The views of a scene show one set of named points, each view turned or mirrored, shifted and resized as a whole, with a little noise and some points left out.
(in the rows, 128 means zero)

Scene 1
View 1
q_172: [116 171 141 102 141 140 108 147 156]
q_291: [ 94 131 118 167 103 169 118 125 105]
q_551: [ 58 120 123 174  74 123 131 139 163]
q_919: [ 96 125 120 162 146 126 120 139 114]
q_312: [ 94 152 139 142  80 163 121 135 145]
q_287: [ 73 147  49 155 150 188 102 103  74]
q_993: [112 164 135 120 122 157 111 137 141]
q_535: [103 142 154 138 134 108 119 158 157]
q_725: [ 89 164 106 121 137 147 111 134 143]
q_239: [ 76 154  89 124 142 141 109 129 145]
q_629: [100 145 107 152 144 163 108 129  98]
q_450: [113 154 122 138 140 166 108 131 105]
q_221: [124 167 153 112 154 125 109 155 145]
q_407: [ 95 133 132 156 122 134 121 142 127]
q_359: [124 148 133 141 152 160 108 138  93]
q_995: [107 153 122 127 162 127 110 143 131]
q_303: [ 99 165 118 123 107 180 107 129 133]
q_442: [ 94 118 127 184 116 149 120 134 101]
q_261: [ 64 130  93 152 133 119 117 132 139]
q_53: [ 98 163 135 129  86 170 116 133 147]
q_961: [ 88 153 119 126 130 125 115 142 155]
View 2
q_407: [124 118  99 137 120 137 163 142 142]
q_442: [130 112 114 157 138  90 167 142 138]
q_919: [125 107  84 134 115 113 138 139 149]
q_221: [104 157  84  74 118 178 144 141 186]
q_172: [109 162  95  90 124 200 143 159 164]
q_312: [126 143 131 158 136 179 184 170 124]
q_629: [128 132 106 135 154 111 109 162 142]
q_535: [116 128  81 104  96 173 178 133 165]
q_53: [123 159 135 146 148 184 171 179 126]
q_239: [129 114  82 129 122 181  95 178 122]
q_551: [140  86 107 187  97 175 204 158  93]
q_291: [131 129 127 167 156 113 152 163 128]
q_961: [118 125  87 117 112 187 137 157 142]
q_725: [125 135  95 120 134 177 110 169 141]
q_995: [119 128  75  98 118 152 115 143 169]
q_450: [116 153 115 123 163 130 117 163 155]
q_261: [146  63  66 155  96 141 104 153 106]
View 3
q_221: [188 127  53  83 166 129 172 135 141]
q_442: [110 150 137  80 147 104 125 161 119]
q_291: [121 124 140  81 126  95 119 149 114]
q_359: [148 150 124  94 114 125 135 125 148]
q_261: [149 126 101  54 156 111  89 172 124]
q_312: [133  89 111  76 140  81 150 148 104]
q_287: [145 127 151  60  76 106  39 149 137]
q_303: [150  92 114  80 108  90 134 130 124]
q_961: [173 110  79  68 153 109 132 149 129]
q_535: [158 130  74  76 174 119 161 150 128]
q_450: [154 126 106  88 122 109 151 128 135]
q_239: [179 106  89  57 133 113  94 154 131]
q_551: [117  95 103  54 189  79 122 190  83]
q_629: [144 137 129  80 110 113 106 142 140]
q_53: [142  83 108  78 126  83 153 137 107]
q_993: [161 110  96  81 122 107 148 125 131]
q_919: [142 154 113  74 150 120 116 159 134]
q_407: [138 137 111  76 158 109 137 155 124]
q_725: [175 109  90  67 124 107 117 140 132]
View 4
q_53: [170 169 146 162 145 117  96 141 126]
q_359: [104 124 112 148 117 165  85  94 124]
q_442: [136 104 147 160 100 113  48  86 155]
q_407: [123 140 140 137 129 107  58  96 150]
q_993: [129 169 125 141 142 134  93 125 121]
q_239: [101 161 113 150 125  66 103 108  97]
q_535: [104 177 135 100 163 111  57 111 156]
q_172: [110 193 115 125 162 136 100 131 123]
q_450: [118 134 119 165 116 144  94  99 113]
q_287: [110  88 107 217  62  82 117  80  70]
q_995: [ 78 156 110 122 136 115  82  93 121]
q_629: [111 120 116 168 103 125  86  88 113]
q_221: [ 89 180 112 105 164 150  85 116 132]
q_725: [111 168 118 147 134  94 100 114 104]
q_961: [112 179 128 133 150  89  84 116 125]
q_312: [174 157 154 163 137 104  80 132 138]
q_551: [175 156 172 149 137  35  44 117 164]
q_303: [154 159 130 177 134 124 108 128 108]
q_261: [105 145 132 148 118  44  68  91 126]
View 5
q_312: [153 101 121  70 167  79 106 146 198]
q_919: [154 163  48  96 158 145  98 135 150]
q_961: [153 118  82 114 175 121 124  89 182]
q_725: [134 112  84 112 155 143 149 101 175]
q_995: [166 142  64 142 153 160 128  99 150]
q_221: [184 117 103 184 151 144 114  92 167]
q_629: [134 150  80  89 123 162 140 163 147]
q_172: [172 102 116 162 161 126 129  85 177]
q_442: [149 165  71  56 141 126  89 189 150]
q_535: [193 120  78 159 192 108  82  65 184]
q_359: [158 147  97 133 107 165 127 167 138]
q_303: [128  94 133  87 135 119 152 138 184]
q_407: [162 147  72  93 160 120  92 140 166]
q_291: [131 145  96  51 138 119 113 182 164]
q_53: [142  93 138  87 155  92 124 141 198]
q_287: [ 67 140  51  33 106 192 200 169 135]
q_239: [120 121  63  95 162 146 162  86 171]
q_993: [158 104 121 131 145 128 131 125 176]

Which points are out of place in each view (at most two, in the order of its rows)? Write none if all are in place.
view 1 -> none
view 2 -> q_261
view 3 -> q_221, q_450
view 4 -> none
view 5 -> q_535
